Points, in no order, along strands that fork and pass close to each other.
In the rows, zero is written as 128.
Two points are linked if the straight distance between their rows is under 120. Some points are linked to none.
moraf: [94 128 122 150 132 99 121 148 139 72 89 138 74 92 158 137 149 133 124 99 134 108 138 76 157]
pud: [101 167 116 89 172 78 93 165 99 112 108 106 113 152 156 173 118 132 159 101 126 82 107 95 106]
tede: [179 123 128 114 88 138 157 112 151 188 202 89 161 132 80 142 109 129 151 162 181 166 138 129 90]
Suko: [124 143 131 144 211 118 126 146 149 164 178 121 99 142 134 108 127 107 93 148 106 188 125 113 137]
Gofu: [186 137 152 151 124 138 98 142 175 168 197 67 163 176 127 114 101 142 108 122 169 190 139 121 115]
balom: [82 94 108 140 177 84 132 138 109 125 148 162 137 139 204 108 119 110 91 161 107 153 172 149 123]
biv: [141 110 123 111 108 123 126 114 81 131 91 144 184 160 114 157 108 126 140 152 139 89 139 160 103]
feb: [155 117 157 174 82 127 86 126 145 98 112 102 146 128 160 122 105 152 132 91 178 137 143 100 151]
toma: [125 138 130 117 144 73 141 112 114 132 71 170 96 109 142 110 132 141 160 113 108 93 72 115 114]
val: [161 120 130 107 155 86 152 91 141 161 117 180 121 108 139 97 121 139 148 134 121 132 93 112 93]
duza: [175 53 147 182 79 125 136 74 116 112 65 163 230 141 148 74 120 139 129 143 161 105 187 165 130]
gugun: [62 161 111 104 140 152 115 176 96 119 141 119 108 126 190 136 123 98 114 129 111 115 125 149 161]
pidof: [182 175 142 146 193 131 108 145 161 157 152 87 71 141 91 123 133 123 117 85 132 158 90 66 145]
pidel: [218 109 132 160 85 170 142 101 214 156 123 135 150 120 74 121 132 144 81 101 173 135 148 111 118]
zome: [156 129 133 122 109 208 120 126 139 144 124 124 139 147 68 161 126 123 84 113 129 117 155 140 140]
fen: [96 186 92 112 171 156 145 175 132 151 161 126 97 104 180 120 123 80 105 142 126 131 119 137 159]
rigi: [149 108 114 143 146 119 149 111 168 105 116 157 75 71 60 154 156 144 118 97 134 101 149 56 118]
Zis: [139 106 156 141 162 105 81 138 121 134 164 99 147 179 126 151 102 151 116 114 127 178 162 98 119]
sunun: [172 84 182 137 159 90 78 124 109 147 128 120 178 216 115 145 92 168 123 123 112 186 140 98 121]
zetev: [76 100 114 109 157 109 158 116 114 121 188 133 98 113 59 151 154 129 153 173 92 140 139 147 95]
pezi: [121 111 140 126 59 155 124 136 96 86 125 85 152 136 80 181 122 139 162 148 147 102 147 135 134]
sudu: [94 137 141 138 127 186 112 147 133 104 82 130 91 127 108 141 161 126 78 98 94 126 124 112 183]
dukis: [98 112 136 121 171 89 103 131 98 113 105 143 109 170 92 163 133 145 122 119 87 132 131 116 115]
vum: [162 160 112 104 114 162 160 122 162 197 221 101 127 110 80 130 130 112 161 153 157 152 110 139 88]
donon: [153 138 103 87 144 165 114 146 111 167 144 112 168 166 121 189 87 122 114 119 155 93 167 127 102]
Kepu: [60 128 153 168 117 124 123 162 131 88 152 88 97 134 175 94 141 128 105 140 118 205 126 152 189]
nasiz: [150 128 161 103 134 71 98 145 84 130 112 100 170 191 121 170 83 168 185 135 134 126 104 96 100]
Megen: [143 174 124 110 170 151 136 130 142 193 216 88 97 133 102 111 124 107 156 140 127 167 89 133 112]
Zus: [150 132 104 134 138 120 94 149 136 129 124 131 148 124 220 143 95 115 103 85 183 88 172 96 123]
vov: [108 178 138 114 198 84 98 166 107 132 107 120 79 151 161 140 114 127 140 103 117 122 84 84 134]
nafe: [101 180 116 126 94 170 125 172 137 94 100 112 107 77 203 123 146 110 103 93 131 95 115 107 196]
Depa: [161 144 115 122 130 169 163 101 164 147 76 182 74 80 81 114 162 120 101 104 106 93 88 117 141]
Ralur: [143 72 138 141 148 61 110 97 88 104 21 169 207 175 124 130 125 149 156 141 118 86 146 141 97]
zesep: [80 111 133 106 170 95 141 118 101 108 130 135 88 139 39 151 154 142 148 146 67 134 106 130 105]
gab: [132 70 137 149 109 97 117 98 85 105 67 158 207 161 135 106 115 136 142 151 131 92 156 170 110]
Kelur: [226 123 139 151 139 151 116 119 190 177 131 125 152 158 78 137 117 139 65 93 160 151 149 85 116]
Supa: [75 93 94 146 124 105 160 113 112 117 159 156 156 116 234 74 129 102 114 173 118 146 181 193 132]
ligus: [60 112 94 104 140 64 160 123 105 89 156 146 111 90 171 116 152 112 177 166 110 103 139 162 94]
nen: [164 136 106 134 120 132 125 119 168 171 138 146 171 135 230 73 101 110 89 129 165 138 146 174 114]
rez: [89 125 137 142 142 64 150 137 134 113 183 120 80 86 153 94 132 132 172 153 137 185 101 110 119]
tenov: [157 108 126 101 136 122 114 151 100 139 135 89 176 180 89 212 94 147 128 140 160 101 181 93 96]
geva: [84 101 113 105 130 38 143 108 107 75 134 140 147 112 120 136 148 140 217 166 111 96 120 151 83]
maf: [162 116 132 162 133 158 147 101 182 128 81 164 69 94 58 119 166 130 80 87 122 119 119 84 148]
sanof: [63 115 154 131 100 186 111 142 94 99 152 101 125 150 93 141 144 128 113 141 82 158 134 182 167]
kizo: [188 118 137 108 142 99 136 102 128 168 113 159 148 141 90 141 110 151 140 128 124 127 104 104 88]
limi: [182 107 144 145 76 183 143 100 152 146 119 128 162 129 76 131 124 134 104 121 155 137 150 143 123]
budo: [149 136 125 109 162 185 110 126 119 161 87 156 118 161 62 168 130 118 76 91 102 94 134 128 132]
Saz: [149 132 145 132 61 150 150 91 132 109 87 141 121 94 87 117 145 145 165 120 130 103 89 135 140]
fupo: [176 180 129 134 196 158 132 129 177 176 136 127 68 128 67 110 150 112 87 106 107 145 81 90 149]
Parat: [216 119 173 124 139 108 91 115 123 179 103 124 194 209 130 128 78 166 122 119 145 164 115 105 114]
Vik: [131 173 144 141 195 112 103 164 142 152 148 105 87 151 158 114 118 112 109 111 127 165 101 80 147]
nos: [102 175 141 127 99 193 125 160 130 96 67 114 96 88 148 122 166 127 88 88 85 109 90 101 206]
gukeb: [145 172 116 111 187 197 120 138 144 187 126 137 99 145 85 135 129 97 77 110 102 122 108 132 136]
duzur: [81 148 156 106 118 109 136 117 86 137 150 124 96 135 120 99 122 126 183 153 96 155 66 168 113]
fanem: [113 63 138 150 153 118 98 120 119 125 171 134 160 174 131 146 107 137 92 145 121 172 198 140 109]
Bakig: [172 154 100 118 130 148 188 89 173 177 83 195 94 86 136 63 152 103 96 125 115 109 76 148 126]
tepe: [101 109 102 129 140 152 152 125 145 130 180 134 111 101 97 135 147 109 114 147 124 132 165 144 114]
semon: [155 129 134 129 36 201 150 96 140 110 85 134 150 64 100 122 163 140 131 112 116 85 107 139 158]
fof: [126 158 123 98 63 209 106 147 103 108 107 98 157 104 131 168 131 134 131 99 120 66 121 127 166]
Gerar: [154 58 128 174 86 115 152 59 140 90 84 175 171 100 136 94 148 134 133 133 142 103 176 143 133]
mibod: [139 180 128 147 115 120 148 147 167 121 106 127 56 64 164 90 138 128 137 96 152 127 75 85 165]
mifu: [135 83 143 167 112 109 128 89 139 104 85 168 134 116 157 96 134 135 113 122 129 129 148 127 136]
nite: [102 141 156 173 159 139 115 155 149 85 101 118 57 124 101 123 161 129 76 99 116 166 121 69 189]
seb: [103 112 81 117 117 129 159 114 129 148 190 147 152 103 207 91 122 90 133 168 142 127 175 184 107]
zubag: [108 118 144 172 98 104 92 144 123 57 88 114 119 115 180 132 130 148 133 97 154 110 147 92 156]
besa: [147 88 127 123 120 111 102 128 94 108 70 117 195 179 103 191 101 147 127 138 149 85 172 119 109]
tur: [125 158 126 122 219 135 125 138 130 186 215 101 92 150 95 111 129 99 130 160 91 197 104 128 120]
rono: [119 120 132 89 142 45 121 133 101 108 132 115 154 147 115 163 109 160 205 154 130 113 104 118 74]
fugos: [122 130 96 123 100 171 124 137 149 158 213 101 161 126 180 118 104 98 123 152 165 147 182 179 109]
besaz: [143 134 120 137 133 168 106 146 162 154 219 84 141 139 122 129 110 123 100 133 164 168 172 134 119]
kini: [58 144 93 111 147 86 169 142 117 116 184 136 82 72 163 98 151 107 168 169 122 139 119 138 119]
gudo: [113 56 114 135 164 86 114 108 110 127 143 174 171 150 156 132 120 125 105 154 107 142 197 147 96]
tib: [67 131 142 170 109 85 145 151 135 83 167 108 83 96 174 71 143 126 139 154 132 208 118 139 160]
furut: [189 119 170 162 83 126 95 120 164 131 134 91 160 158 134 115 97 158 122 103 187 171 132 116 129]
kenok: [125 93 120 143 141 131 142 107 153 125 134 159 113 114 120 115 137 119 86 126 115 148 158 130 124]
lalar: [108 111 123 119 83 112 172 80 98 127 123 158 138 100 131 92 145 116 185 163 119 112 101 189 104]
mef: [53 110 155 158 86 170 113 145 115 73 153 93 129 127 143 110 151 128 100 144 85 187 152 175 186]
lak: [154 152 118 124 130 125 161 111 168 174 130 159 108 105 156 67 135 119 124 130 131 143 85 154 107]
fafif: [141 158 97 120 114 176 106 162 145 121 113 121 131 99 208 136 119 106 88 85 163 85 158 111 165]
sidef: [110 132 149 102 126 68 130 118 86 135 164 100 123 152 99 135 121 150 211 157 109 156 83 126 94]
rof: [132 141 144 159 79 160 134 131 180 113 117 121 111 111 150 71 150 129 102 111 137 162 100 145 166]
lages: [102 127 100 92 106 126 189 92 122 156 171 158 108 81 104 99 148 108 179 174 108 133 101 184 86]
Dab: [118 138 131 106 75 133 151 112 95 106 71 134 128 115 77 147 137 143 182 137 114 73 86 150 122]
per: [93 176 117 86 98 166 97 171 85 97 110 93 141 127 146 182 124 125 155 105 122 57 114 132 152]
zak: [123 138 109 87 157 69 128 109 92 121 42 176 138 144 128 140 129 141 169 120 92 67 81 141 88]
bovim: [92 113 128 105 104 173 117 143 81 104 138 99 154 156 72 185 133 130 131 143 107 108 151 163 136]
Zeni: [143 126 134 125 29 203 124 113 116 91 81 104 187 86 133 137 144 135 134 113 128 66 133 131 171]
Kegut: [125 124 120 92 122 107 140 104 82 126 65 149 152 154 81 146 130 138 167 140 106 74 96 164 98]
silu: [93 167 114 103 141 139 83 177 95 111 103 107 118 146 179 173 108 126 124 88 128 73 122 118 148]
Silaf: [92 144 127 105 158 108 184 104 113 154 140 165 75 109 109 83 146 106 155 168 78 143 69 166 106]
taz: [115 116 89 147 143 104 157 125 157 78 100 165 62 50 122 145 167 131 123 103 137 88 148 69 139]
toz: [161 122 103 104 154 108 92 149 118 145 138 122 178 149 185 178 74 122 117 105 177 86 175 101 98]
sepa: [81 179 141 169 147 119 123 207 143 101 160 91 102 138 193 92 134 106 91 136 141 201 119 127 197]
vobe: [154 126 141 129 61 135 143 123 120 132 158 86 153 128 98 150 106 141 175 147 183 136 136 128 111]

A fork is a point with three links, a tip a point with one. Leave the first point through the second and follow the links. Name the first fork or tip that comes.
duza; Gerar -> dukis
biv; besa -> nite
moraf; taz -> val
Kelur; pidel -> Vik
zesep; zetev -> gab
rigi; taz -> Parat
Megen; vum -> Kepu
silu; per -> Kegut
nafe; fafif -> biv

Follow the links from the first point to the second, and from the first to the third. Name the last point that the two ways share.
dukis; rigi; fof -> Kegut
furut; duza; Saz -> Kegut
nite; lak; tepe -> biv
fupo; fof; tib -> Vik
Ralur; limi; bovim -> Vik
kenok; pezi; nos -> biv
